Each row is a point on a landscape with many valleys, with its height.
From any point a ball rolls to the lowest of the 2 points nearest to it. It stops when none of these is lower. Distance is the straight distance between rows; heights are no part of it.
(901): [  0 -11   2  10 -10 -24  19 -13   0  16 -15 -45  -9  27   9   6  24  16
   8  -3   0  10  14 -10   8  29  -5  -1  12  17   8  10 -21  13  -5 -22
  19 -11   2   7  -9   4   7   8   5  -9   4 -11]  h=349
(1052): [ -7  36  28  10 -27  15 -15   3 -18  22   1  -7 -11  -3  -4  -9   1  -9
   2   7  18  -7  -3  -8  -3   8 -26 -14  11  15  15  -6  10  14 -24 -16
   8 -16 -18   8  11   6 -30  21   1 -17   3   3]  h=250
(764): [ 18   1 -11  -3  -2   6   4  -1   7  21  -4 -28 -14   0 -14  -3   4  15
 -16 -11   5   2 -12  -5  -1   8   1  -6   6   7  15   9  -4   6   5  -5
  29 -19   1   9 -25 -14   9   0 -24 -10  22  -2]  h=188
(120): [  5  14  17 -21  25  25  -1  19   6 -21  11  27   8  -4   2  -5 -26  12
 -21  14 -40 -11   0   3  13  -7   1  24  -8  12  -9 -12  -4  13 -13  11
   1   5  -1  -5   5  13  12   5 -23  13  -1  16]  h=451
(666): [ -6  -2  28  10 -22  -9  -2   6   8 -25   6  17 -22  -2 -15 -33   7   3
   4  16 -35  -1  -7  14  -8   2  -4  -1 -15  16  16 -18  26 -13  10   2
 -13   3 -12   9  27   7  16  16 -33  -1 -16  -1]  h=599
(37): [ 10 -19 -18   1 -10 -10   4  -7   1  25 -14 -42  -4   0   4   9  16   6
   5  -8   2  -5 -12  12 -12  21   8  -9   7  10   1   6  -5  23  -1 -15
  26 -19   8  29  -2  -9  14   7   5 -24  18   3]  h=285
(726): [-11  18  31  11  -1   8 -13   8 -26   8  -5 -13  11 -18  10 -10  -5   4
  15   5   4 -28  -7   1  10  16  -1  -5   7   9  -1  -8 -18  24 -29  -9
   6   3  -6  -7  10  12 -34  22  13 -17  -5   6]  h=139
(342): [ -4  -7  -4  -7  -2   4 -16  10   0   1   7  15   1 -14  22  20  -4  -9
  14 -12 -22   4   7   0  18   2   8  10   9   2 -32 -12 -10  14 -13   6
 -19  12   7  -9   3  11   1   6  21   7 -23  16]  h=362
(789): [-34 -18  -6  -5 -12  -5  19 -34  11 -14  -8 -38   3 -12   1   5  26  -5
  17  14   0  30   1  12 -14  17  10  -1 -15   2 -16   2  22  12  10 -21
  10 -12   3  43   6  -6   3   3   6 -17  -4  10]  h=416
(676): [-38 -17  12 -24  36  15  -5  18  12 -11 -13  -2  14 -13 -10  12  -3  11
  -5 -28 -37 -14   0   3  10   9  10  -8  -1   1 -29   0 -18   0 -21  -5
  -4  35  12 -17 -12  34   3 -12 -15   7 -13  -4]  h=628
(74): [ -1  16   4  -6  -3  29   2  -4 -14  12   8  -7  11 -17   5  -4 -25 -23
   0  12   9  -1  -8  18 -15  -6  13 -12 -14   6  -3  13  11  25  -2  10
   1 -13  -9  33   6  17 -16  13  -6  -9  -8  34]  h=519
(773): [ 12  21  -2  19 -13  23  15 -15 -20   9  24  -3   2 -11   2   8 -14  11
  10   7  24   7   9 -30   2 -12  -5  32   0   5  12  10 -19  10  -6  13
  -4   4 -13 -23 -20 -13 -41 -14  14 -12 -21  22]  h=473
(8): [-21  21  16   3  -2   9   5  -2 -22  13   4 -10   4 -11  -8  18  15   4
  17   3  38  -2   1 -19  -6   3 -18   3  11  -7   6   4 -16   3 -14 -11
  -4  16  -6 -28 -19   5 -48 -15  26 -17 -19  -7]  h=418
(708): [ -8 -21 -13  -1   5   6 -18   6   7   0   6  19  25 -16  -7  14   7 -12
  11 -14   4 -32  -3  17   2   4  24  -8 -20 -16 -17 -17   6  -9  19   5
 -13  34   2  -7 -18  11   1 -19  -1 -19  -9 -19]  h=424
(323): [-36 -25   7 -24  31   4  26  15  17   0 -15 -24 -14  -5 -14  -3   2  21
  -5 -31 -27   8  -5   9  -9   6   6 -13   8   5  -7  24 -15  -5 -10 -13
   2  23  15 -11  -2  18   5 -12 -24  12 -19  -1]  h=613
(148): [-27  13  19   0   8 -14 -19   5  -5  -7 -12  13  15  -4  14 -22   9 -32
  -9  13  12   0 -10  30 -16 -14   1 -17  -6 -15  -4  -3   3 -10  13   7
  -5   7   8  -6  31  18 -11  10   9  21   9  -1]  h=293
(354): [ 10   8 -20  -6  -4  -4  -4   0   9  16  -4  -1   6  -4   4  39  27  -6
   1  -3   3  19  13 -11   3  11  -4  18  -2  -2 -16 -19  -5  -1  14  -8
  -3   3  -4  -8 -38  -3  -9 -17  23   4   7 -12]  h=597
(201): [ 12  -5  11  -8  11  -7  10   7  15  17   1  -2 -10  33   4  -1  14   8
 -13 -10 -37   7  11   3   8   9  -7  -6  12  28  13   8 -31  -1   0   0
  14  14   7 -15 -26  21   6   8 -16   6   2 -21]  h=406
(512): [ 29  -3 -39 -15   0  18   0 -17  20  -3  20  -7 -12   0  -8   8 -12  11
 -20  -9   3  29 -11 -16   0 -17  14  13   7   2  -6   8  10   5   9  17
   2 -13   7  20  -6 -43  22   3 -13  16  20  18]  h=614
(391): [-45   8   0 -32   9 -17  -3  21   3 -21 -20  -5  -8   3  -8  12  -1  -3
  -1  12  -7  20  14  -3  -7   3 -25  22  -8  -8 -18  -7  31  -3   4 -19
 -29  -1   0   8  21   7   0  -8   9  25  -6   0]  h=289
(593): [ 10  33   1   5  11 -13  -6   7  -1  -1 -21  12  -4  38  -2 -21  13   2
 -30  16   7  11   2  -3  -6 -11 -23   0  14   6  13  -4   3  -9   6   7
  18 -22  -3  -7  -2   0   1  10   1  26  43 -24]  h=377
(336): [ 26  12  -2  14   1 -27   4  -8 -23  12 -23   8  -2  43  18 -16   6   9
 -21   6  12  -8  10 -18  22  -6  -6  -2  23 -10   8   1 -22 -10  -8   7
  21 -27   0  -7  11 -11  13  13   5  15  38 -20]  h=398
(376): [  1  23   2 -10  20  10   5   9   1  -4 -14  -5  -3   9 -19   7  15   7
 -26  14   6  18  15  -5 -13   9 -19  10   6   6   4 -13   8   0   9   0
   8 -12  -3  -8 -22   5 -15  -5  -1  12  17 -18]  h=347
(790): [-12  21  21  25  17   4 -21  11 -23 -17  -7  19  12  -5  -8 -19  12  18
 -28   5   4 -42 -15  -1   5  -2  -8 -11  -3  -9   3 -40   2 -16  -4  -3
  18  13  -5 -30   8  -5 -30   2   2   1  29 -40]  h=492
(111): [ 18 -10 -16   1   1  10   7  -3  12  -5  11   9   9  -4  -8 -18  -4  -9
 -40   9  -6  17  -1  29 -25 -17  11  -2 -20   4  18   7  13  -8  35  12
  14 -10  11  19  -6   7  13   1 -24  -1  16   1]  h=450
(235): [ 11   3 -25   3 -19  -2   0 -19  21  -7  10  -2 -30   2 -17 -11  -4  -1
  -8  -2  -1  34   4 -16  -6 -14  -5   9   5   1  11   0  22 -11   8   3
  -5 -22   0   4  -1 -35  10   0 -18   9   9  14]  h=615
(401): [ 13 -17 -32  -4  -4  -6  26 -25  19 -26   7  -3  12  -8   5  35   3  11
   8  10 -15  27  12 -13  10  16  18  37 -21  -1 -25 -15  18  10   5 -11
  -3  -7   5  10  -9 -18   6 -15  14   2   4   3]  h=520
(687): [ 37  -6 -35   1  -5  26 -16  17  10   5  20   6  -3 -13   9   3 -28  -2
  -2 -30  11 -18 -14  -5   3 -27  23 -13  24 -16  -5   7 -15   2 -10  19
 -10   9   9  -1  -6 -41  10  -5   5   7  10  20]  h=230
(1060): [ -3  -4 -19  -3   4  11 -21   3  23 -28   9  25  13 -13  13 -13 -12  -1
  -6  -7 -40  -7  -7  15  11 -17  15   8  -9  -6 -31 -13  11  -7   1  14
   0   6  13   4  22  -2  15   2  -9  15  -2  14]  h=103
(444): [ -9 -18  30  -5  -7 -25  32  10  -1  11 -13 -23  -2  21  -3   3   1  10
   8   2 -20   3  13   3  -7  18  -3  -9  -2  26  13  31 -17  15  -3 -19
  -6  16  16  13  -6  36   6   6  -8   2 -28   0]  h=364
(189): [-36 -10   4   6  33 -14  29 -17   0 -42 -15   4  31   3  -2  23  -7  11
  -9   2  -6 -17   0  -6  -3   2  17  13 -26 -16 -28   3  -4 -19  11  -9
 -25  19  28 -21   8  21  -1 -20   7  13 -10 -11]  h=643
(452): [  9 -16  -2   8  -4 -36  21 -16   3   8  -2   4  -4  33  15 -16  -6  -8
  15   0  23  12   4  -1  -7 -10   7  -7   6 -18   9  31  -9 -13  12  19
  -1  -8  10 -14  24  -8  25  -9   8  11   0   0]  h=187
(654): [  4 -23  -7  12 -20  -2  -7  16   5  -5   6   7  14 -16  -4   1   8   0
   2  -2  -1 -25 -20  17   5  13   6  -4 -26  -7  -3 -19  17  -5  11   2
   2  12  -4   2   5  -4  10  -3  -5 -23   1 -11]  h=446
(596): [  5   3  17 -18 -19  17   8   9  20  -8  10   4 -21  -6 -22 -12  -8  -1
  -4  19 -26  16  -3   6 -13   3  -7   0 -10  22  15  -1  25   5   7  -7
  -2 -11 -11  32  11   2  20  13 -40 -18  -9   9]  h=581
(1058): [-31 -13   2  -9   4  -6  12  19   4  -2 -19 -28 -24  -2 -19  11  13  28
   3 -30   2   0 -10 -10   1  15 -10  -5  19  -5   4   6  -4 -13 -15  -6
  -5  11   9 -16  -1   0   9 -23  -8  -2  -7 -18]  h=596
(998): [ -5 -10 -14 -12 -25   6   5 -26   9  15   8 -24  -1 -10  10  11  13 -35
  33   4  -4  26  -1  19 -12  13   6 -10 -14   8 -19  11  20  23   4 -12
   3 -17  -4  52  12   6  14  15  14 -15 -15  29]  h=448
(387): [  1 -23   1  -9  -5 -12  21  16  -2  16   0   0 -20   4 -15  11 -24   5
  15 -17  34  -8   1 -14  -8  -8  -5   6  14 -20  24  27   4  -8  -2   4
 -38  13   1 -23  -3 -17  17 -26   5   9 -16  -3]  h=567
(638): [-35   7  12 -14  12  -7  -2   4   2 -39  -6   2   7 -13  -4   4  -6   0
   2  22 -12   6  -9   4  -2   6   0  11 -21  -9 -20  -7  18  -4  -3  -4
 -14  -5   3  19  32  11  -6  -5  -2   8  -5  13]  h=268
(990): [ 32  11  19  12 -19  -9  -7 -17 -13  18   0  25 -14  14  -1 -46 -23 -23
   7   5  36  16  -3  -5 -17 -28  -7 -27  18  -5  34  27  -3 -11  -6  20
 -16 -15 -20   6  30 -17  15  23   3  18   0  24]  h=102
(467): [ 12  15  -7  16  -8  -2  16 -12 -11   3   9  -3  -7   9  -6  17  -1  32
   5   4  18  -5  12 -40   6   2 -13  28   4  -5  18 -15  -4  -3  -3  -5
  -3  -2 -10 -19 -23 -23 -18 -17  17  -6  -2 -13]  h=490
(1041): [  5  -2   1  19 -20  -8 -12  -3   1  15   7  18 -25  17 -14 -15  31   5
   4  -2   6   2  -4 -10   5   6 -13 -14   9   4  28 -12   7 -30   5   2
  10 -11 -13 -20 -22 -14   5   0 -15 -16  -1 -31]  h=316
(780): [ -2 -20   2  -8   3  -6  -1   4  -3  -9   0   8  25 -14 -10  23  21  -3
   3  17  -3 -14  15   4 -10  12   9   7 -36   2 -14 -13  12  -5  26 -10
 -10  23   5   2 -27  31 -11 -17   9 -20  -8 -15]  h=404
(894): [ 11  23  16  26 -25 -26 -21 -12 -34  25  -7  18   5  16  12 -16  16 -15
  25  10  40 -13  -1 -15  25  -1 -13 -14  20 -17   8  -4 -20 -13 -14  -5
   3 -15 -25 -11  12 -17 -12  19  21 -13   8 -22]  h=447
(1099): [ 34  29  24  12 -13   3  -3 -26 -16  22  -4  12 -18  16 -21 -34 -24  -7
 -15  13  46   0  -2 -21 -16 -16 -15  -9  20  12  50  26  -4  -1  -5  18
  -8 -27 -20   3   6 -24   0  15  -1  12  18  30]  h=156
(744): [  7  16  15   8 -25  23   0  12 -21  20  10 -14   2 -23 -16  12 -15  -6
  15   3  31 -28 -11  -3  -1   6  -8  -8  -5   8  18  -8  14  16 -16 -12
  -1 -10 -26  10  -7  -3 -27   4   0 -31  -7   8]  h=341
(560): [-22   5   4 -30  21  -2   3  21  12 -18 -18  -1  -7   6 -14  17  14  13
 -11  15 -23  13  20 -12   3  12 -21  16   3  13 -13  -8   7   2  -1 -16
  -3   5   5  -5  -4  17 -10  -5  -4  16   5 -10]  h=315
(204): [-21 -28  -3 -19  -3  -2  20   0  14   3 -11 -48   2 -15  -6  20  22   5
   6   0 -14   9   1  11  -4  30   5  -8  -5  25 -12  -2   4  18  -2 -28
  17  -1  11  39  -5  16   7   6  -7 -25   2   9]  h=367
(884): [-19  18   5   4  -5 -31 -15  -8  -7 -12 -17   0 -11  21   7 -17   1 -18
   5  16   8  24  14 -14   8  -2 -18   4  10  -1   0  -3  25  -9  -1  -1
 -10 -28  -6  10  33 -12  -1  10  15  29  12   5]  h=231
(143): [-24  17   8  -8  11  -7 -16   3   0 -17 -24  -7  -8   2   3 -34   5 -18
  -9   6  10  20  -7  20 -14 -10 -13 -17  13  -7   0   4  30 -12   9  -2
   1 -20   4  17  45   1   3  15   3  31   7   1]  h=263
(715): [-24   3  34 -25  13 -19  13  26   1  -9 -20 -14   1  19   4   1   0   0
 -11   9 -21  10  15  24 -12  12 -19 -12   3  18  -4  19  -8   7  -5  -9
 -10   0  25  11  12  36  10  14   0  21  -7  -3]  h=334
(1015): [-39  13  27 -21   9 -16  13  12 -10 -12 -21 -24 -12  11   5 -12   3 -15
  -5  18  14  16  -2  17 -15   8 -19 -11   7   8   4  14   9  11  -5 -14
  -3 -19  17  29  39  18   1  23  17  15   3   8]  h=302
(499): [ 10   7   4   5  -7   8 -16  14 -13  23   0  17 -16   1 -17 -20   7  -7
 -11  -3  37 -18 -11   5 -11  -7 -14 -23  13  -2  31  -8   7 -20   1   0
   2  -1 -14 -21 -12  -8  -9  -2  -3 -10  17 -21]  h=270
(658): [ 20   8 -31 -14  -8   7  -9   1  12  12  13  16   6  -9   0  30  -7 -14
   7  -3  14  22  12 -17   4 -10   0  30  -2  -8  -7  -3   9   7   8  11
 -19  -8 -10   9 -24 -13   2 -19  28  18  -2  13]  h=585
(368): [ -1  -6  -7  11 -23 -11  -1 -12  19 -27   0   4 -29  11 -15 -33   2  11
   6  14 -17  26  -3  -5 -10  -5  -4   4  -4   3  27  -6  41 -20  14   4
 -12 -16   0  15  26 -26  21   9 -29  -3   0   4]  h=607
(52): [ -1 -12  22  10   4 -11  39 -11   0  -9  -3 -32  -5  13   0 -14  -7  19
 -13  14 -20   9   6  12 -19   9   1 -11 -13  29  29  23  -4  10  16  -9
  12  -2  11  15   7  19   5  12 -24  -7  -9   7]  h=397
(1039): [ 33   2 -47 -11 -13  22   2   7  25  -6  31   8   3 -15   6  23 -30  10
  13  -7   2  -2 -15 -25  15  -4  19  30  -4  -2  -9  -2  18  12 -20   7
 -22  -9  -5  14   0 -41  18 -24  15   1   0  20]  h=561
(190): [  6   2  12 -31   2  28  -2  17   6  -2   8   3   4 -16  -9  -1 -13 -16
  -8  20 -19   2  -8  32 -15  -4   3  -7 -24  14  -4   5   5  16   3   5
  11  -8  -8  39   3  24  13   3 -32 -14  -6  20]  h=551
(480): [ 14 -24 -21  19 -22 -22   3  -9  -3  19   1  18  -4  23   5   5  28   1
  26 -10  14   1  -3 -10  14  -1  -1 -13   7 -19  10   8 -14 -32   6  -3
   8   6  -4 -24 -17  -5   6 -17   6 -18  -4 -36]  h=343
(915): [  7  -4 -16   8 -11  -2 -14 -36  -5  25  12  13  -2  11  13  -7  34 -32
  11  -6  15  34   7   3  -3 -21  -2 -14   8 -14  -4   6 -17 -22  19  12
  13  -8 -10  -9 -21  -4  -9  -3  11   2  -4 -14]  h=512
(135): [ -5  18  -3   5  -2  36 -13  -4 -15  17  23  -1  -6 -29   4  29  -3  -3
  19 -10  28   8   3 -21   6  -9  -4  10   7 -11 -10   3  -8  15 -15  -7
 -16  13 -19 -21 -25  -3 -35 -16  24  -9 -23   4]  h=449
(1008): [ 14  -9 -49   0   2  -4   3   1  27  -7  13   0  -3  -4   2  26  -1  21
   1  -6   0   4  -9 -12  16   8  10  35  -7 -12 -18 -10  14  -9   3  -4
  -5  -1   7  -4  -2 -40  11 -28  20   3  19  -3]  h=536
(686): [-19  -2  13   0  18  -8 -29  12  -5 -10  -2   9  24 -15  13   0 -17 -20
   6 -10  12 -31  -2  18  -1 -10  10  -8   3 -25 -23  -4  -5   2  -9  11
 -18  21  10 -18  24   8  -8   3  16  18  -3   3]  h=318
(519): [ 28  11  13  16  -1  15 -13   6 -21  10  17  10  -3 -14  11 -13 -26   3
   6 -11   6 -30   5 -10  13 -17   6   8  25 -10   6 -12 -23   6 -21  17
 -13  25 -13 -27 -13 -16 -10  12   3   6 -17  16]  h=537
(295): [-28 -22   3 -12  20   9  24   1   2 -10   1 -19  27 -27  -2  17  -9  -2
  11  12   4  -9 -19  33 -16  13  22  -7 -32  -1 -24  13  -1  13   5 -12
   8   8   6  26   7  20  -2 -17  -7 -27  -7  17]  h=351
(176): [  9 -15  -5  17  -6   0   6  11   6 -21  11  17   7  -4  -8   8 -14  29
  -2 -16 -21 -40 -10 -20  25   6  19  15 -11  -4  -1 -27   6  -5  -6   3
  -2  19   1 -38  -9 -22   5 -23 -12  -2  -3 -15]  h=510
(12): [ 37 -11   0   7 -11 -22   4   0  -2  17  -2  20  -6  26   5 -29 -24 -15
   3  -9  30 -17   1   7   1 -25   5 -15  18 -19  22  22 -11  -7  10  26
  -7  -8   0   3  32 -23  35   7   2  19   5  15]  h=150
(509): [ 29  25  13   7  -9   9  -4  -1 -12  20   0   3 -10   9 -20  -9 -14   1
 -17  13  27  -3  -2 -11 -16  -5 -16   5   4   8  41   9   2  -1   8   9
   0 -16 -17  -2 -11  -6 -15  16   6   0  23   6]  h=207
(771): [ 15 -28  11  10  -8 -12   6   1  17   6   9  12  -6  25  -1  -2   7   4
  -5 -18 -29 -13  16   2   3  11   5 -17 -10  10  26   4  -7 -14   7  -3
  -5  33   3 -28 -34  21  10  -5 -23  -8 -18 -29]  h=380
(164): [  2  11  -3 -21  19  27  -2  12  -4  12  13   2   1 -12  12  24 -25   4
   4  -6 -11   0  19 -12   4  -8   1  17  11   6 -19   9 -25  28 -12  12
 -12  13  -2 -15 -21  14  -7  -8  13   9 -18  25]  h=388
(956): [ 31   1 -24   4  -1  29 -17  10  -3  23  11  -7   2 -14  -4   1 -15   2
 -10 -20   8 -22 -19  -2   4  -3  14  -8  11   0  -8   1 -11  14  -9   6
  13  -7  -2  15 -13 -16   4  -3  -4 -16  16  11]  h=299
(774): [-18   5  17   8  -4  -6  14 -10 -16  18  -8 -25  -7   7   3  -1  27   3
  12  -5  16  20   7  -9  -6  10 -14  -9  13  11  10  15 -17  -2  -9 -16
  15  -2   0 -13 -10   6 -26   3  16  -8 -10 -16]  h=386
(95): [-25 -29   6  14  12   2   6   3  -4 -19  -8 -16  28 -23   9   0   0  12
  23  -7 -11 -39 -23  22   6  17  23 -16 -21   1 -22   1  -5  14 -16 -13
  12  17  13  11  19  23   3  -3  -2 -28  -6   6]  h=309
(297): [ 27 -11   2  15  -3   0 -14  11   4   1  12  27   2   4   7  -6 -20  21
   3 -20 -20 -32   6  -9  20  -5  10  -1   8 -12  11 -22  -7  -7  -6  19
 -15  26  -4 -36 -11 -16   9   9  -5   4 -11  -7]  h=521
(706): [ -2   4  -6  22  -7   1   7 -10  -8 -23  11   8   9 -15  -4  16  -1  36
  11  -1   2 -17  -1 -25  16   3  11  37 -13 -13   1 -30   7 -12   0  -4
  -9   0  -8 -24  -3 -23 -20 -19   8 -10  -3  -7]  h=500
(359): [ 19   7  25  16   6  -4  14   1  -2 -18   8  24   8  12   7 -14 -12  10
 -14  20 -39 -17   5  10   4  -1   4  15 -23  22  12  -6  -8   9   1  13
   4   4   2 -14  -2  13   0  22 -15  -1  -3   3]  h=474
(402): [ 11  27  -8 -14  23  29  -5   8   5  -5   4  10  -1   1   3   9 -17  12
 -29  -2 -18   7  13  -5  12 -14  -6  24  15  12 -17  -7 -23  18  -1  20
  15  -5   2 -10 -18   0  -3   3  -5  18  10  18]  h=419
(488): [ 48   2 -39 -18  -5   3 -10  -6  19  12   8   8  -3  10  14  25 -12 -11
  -8 -15   7  16   7 -17  11 -11   3  14  10  -2  -8   6  -9  13   8  21
  -1 -12   6  14 -14 -32  21  -8  23  26  19  20]  h=598
(1019): [-34  -9 -13  -3  18  16 -31   2   0 -17   1  16  19 -23  16  21  -7 -13
  19 -13  -6 -12  -4   3  18 -10  14   6  -3 -24 -52 -14  -2   8 -18   6
 -26  18   6  -6  21   5  -2 -10  19   7 -19  15]  h=340
(606): [ 13   1   7  -5   3  16   5  19  -9   9  17  12  -7  -3  -6   3 -24   3
  -2  -6  24  -9   7 -12  -5 -18  -7   5  19 -14  24   6 -10  -1  -6  10
 -26  17 -12 -32 -19 -11  -9  -8   3   5 -15   2]  h=554
(5): [ -1  24  25  13  -6  28   5  17 -35  25  10  -7   1 -22  -9   1  -7  -9
  11  10  43 -22   3  -8 -10  -4 -16  -8  -1   3  21   0  -4  10  -7  -8
  -3  11 -27 -18 -21   7 -52  -3   6 -27 -21 -15]  h=407
(1059): [-11  -1   5   7   6   1   7  11 -23   7  -9 -28  16 -19  19   3 -14   3
  10  -2   6 -33 -21  19   2  15  11 -12   1   3 -16   2 -12  22 -21 -14
  26  -2   2  17  18  11 -15  13  10 -24  11  15]  h=241
(16): [ 17   9   7  -3  19 -14  11 -11   6  17  -8  -3 -21  52  -2 -13   7  11
 -27  -8 -23  23   9  -6   7  -5 -10  -9  32  16  18  24 -32  -2  -4   6
  29 -13   4  -4 -11  -3  18  20 -12  15  20 -11]  h=433
(150): [-25  -1  15 -13  12   2   5  -1  -7 -22   8   6  38 -25  -5  21   1 -15
  16  27   3 -19  -6  19  -7   9  16   8 -47  -9 -29  -9   2  -4   7 -15
  -1  10  -6  14   1  35 -16 -22   3 -23 -13   2]  h=382
(131): [-15   2  -2   6  -9  16   9 -24 -11  21  11 -33  16 -24  11  12   8 -26
  23  13  22  18  -6  14 -21   9   5  -9 -15   5  -4  18  10  37  -1 -15
  15  -8  -4  34   7  13 -19  13  17 -22 -12  22]  h=483
(890): [  7   2 -10   6 -13  -8  -9 -36   1  12   6  -4  10   5   7  -4  41 -28
  14   6   3  28  14  13  -7   1   6 -17  -8   7  -1   1   5  -4  22   0
  24 -18   1  19 -17   8  -9  18  14 -12  -1  -2]  h=497
(961): [ 40  17  14  27 -12 -17 -25 -13 -30  30 -11  23   5  21   8 -22  11 -12
 -11   9  22 -21   1 -11  23  -1  -5 -19  16  -1  14  -7 -27  -9  -9  12
  24 -18 -18  -1   4 -17  -7  23   8  -9  35 -11]  h=422
(563): [ 13 -28   8  18  -5 -29 -12 -14  -2  16   0  27   8  20   4   4  19 -15
  11 -13 -10  -6  22   1   9  -2   4 -22 -10 -11  11  -2 -19 -31  14   2
  -2  31   0 -33 -26  24   5  -8   5  -2 -19 -35]  h=363
(412): [  9  -9 -23  -6  -7  -6  -8 -16  21   1 -11 -15  -2  -3   2 -10  18 -19
  -9   3  -7  30  -3  23 -15   0  15 -19  -4   2  -2  -2  15  -2  30   4
  27 -15  12  38   3  -4  16  12 -12  -4  13   3]  h=475
(372): [ 11  -9   2   0   1   2   2  -9   9  -4  14   8  -4   1  19 -13  -6  -6
   0   4 -38  13   7  15   0  -5   1   4  -9  22   6  11  -6   7   9   9
   8   0   7   4 -10  17   5  14 -15   8 -12  17]  h=491
(879): [-28   9 -12 -20   3  14 -17  21  10 -15  -6  10  -2 -23  -4  -4 -11 -10
   0  12  -9   5 -17  14   3   3  -2  -6  -6  -7 -26 -16  38  -5  -2 -10
  -4 -15 -15  32  37   7  10  -3 -21   3   4   4]  h=224
(407): [ -7  -3 -14  -3   9   7  17 -13   5 -23   7  -4   3  -5  16  11  -4  19
  -7   5 -14  18  10  -1   4   3  14  20   1  -2  -5  -4   1   6  12   5
  -4  -1   7   2  -7  -4   2 -11  -4  11  -9   8]  h=506
(545): [-30  -5 -31 -20  11   8 -16   8  28 -22 -12   2 -11 -14   2  -4   1   2
  -5  -8 -44  14 -13  12   6  -8  -1  -2   7  -2 -30   2  19  -6  -4  -3
  -2   1  16  19  25   4  26   0 -21  10   4   8]  h=157
(1037): [ -1  -9 -13   9  -9 -42  15 -22   5 -14 -13   1 -12  30  12  -9   1  -7
  20   8  10  25  17 -20   0  -4 -13  14   6 -20   2  12  15 -18   8   0
 -21 -18  -2  -5  30 -19  26  -4  14  23  -3   5]  h=208
(112): [-18  13   7  21  24   7 -14   4  -8 -29 -11   1  10  -1  13 -17  20  22
 -30  -8 -28 -15 -13   1  22   6  -1  -1   5   4 -19 -29  -5 -12 -11   5
  26   8  19 -23   8   9 -16  -1  -7   9  21 -23]  h=513
(243): [ 36  13 -11  -6  -3  -8  -5 -27  11  22   5   4 -19  31  -6  -7  20 -15
 -11  -2  -4  36   5 -25  12  -2 -17   4  23   7  20   5 -13  -8   1   4
  16 -21  -9   1 -32 -10  12  13 -13   7  19 -16]  h=456
(616): [ -6  -6  15  16   2 -14 -14  27 -16  -4 -14  10   8  -8  -9 -19   8   7
  -2  -8  11 -43 -18  11   4   6  -2 -20   1 -14   4 -28   8 -17   0   1
   7  15   1  -6  15  -3   3  10 -10  -9  16 -31]  h=470
(316): [-26 -24   5   1  -9 -13   1  19  -3  20  -6 -13 -20  -5 -11   8   4  -5
  31 -37  21  -4  -7  -3 -12   3 -16 -13  19 -15  12  17 -10  -9 -12 -18
 -25  15  -1 -22   4   5  11 -20   9   3 -33 -12]  h=580
(572): [-41 -11   5 -10  34 -11  -4  13  -1 -23 -26  -2  21  -3  -4  23   2  13
 -10 -11   2 -17   3  -5   1   6  -6   5  -8 -12 -28  -3  -6  -6 -14  -8
 -15  27  21 -23   0  20  -6 -18  17   5   1  -9]  h=638
(1009): [ 21   0 -25 -10  10  20 -20  10  14  -6  19  19   6 -14  21  12 -33  -3
  -8 -14 -18 -14  -1  11  10 -25  19  12   3 -13 -26   1  -2  11  -2  25
  -8   4  13   5   5 -22  15  -2   5  14   6  26]  h=160
(765): [  2 -10  13  11   5  -4  27 -15   2 -27   1   0   3   1  -5 -21  13   7
 -21  17 -15  11   7  27 -19   3  11  -6 -28  13  17  -2  11 -12  31  -3
  15  -1  13   2  -1  20  -8   2 -26 -12  -5 -15]  h=423

Two balls start at each pair of points below. Name the first point that both come to, or write never.
(676) and (654) | (726)
(790) and (176) | (726)
(112) and (706) | (726)

For each start below, name every point that the ball comes to, in order.
(235) | (368) > (666) > (596) > (190) > (74) > (131) > (998) > (789) > (204) > (37) > (764)
(354) | (376) > (560) > (391) > (638) > (879) > (545) > (1060)
(572) | (676) > (323) > (1058) > (316) > (387) > (606) > (519) > (297) > (176) > (706) > (467) > (773) > (135) > (8) > (5) > (744) > (1052) > (726)
(16) | (201) > (771) > (563) > (480) > (1041) > (499) > (509) > (1099) > (990)
(915) | (480) > (1041) > (499) > (509) > (1099) > (990)
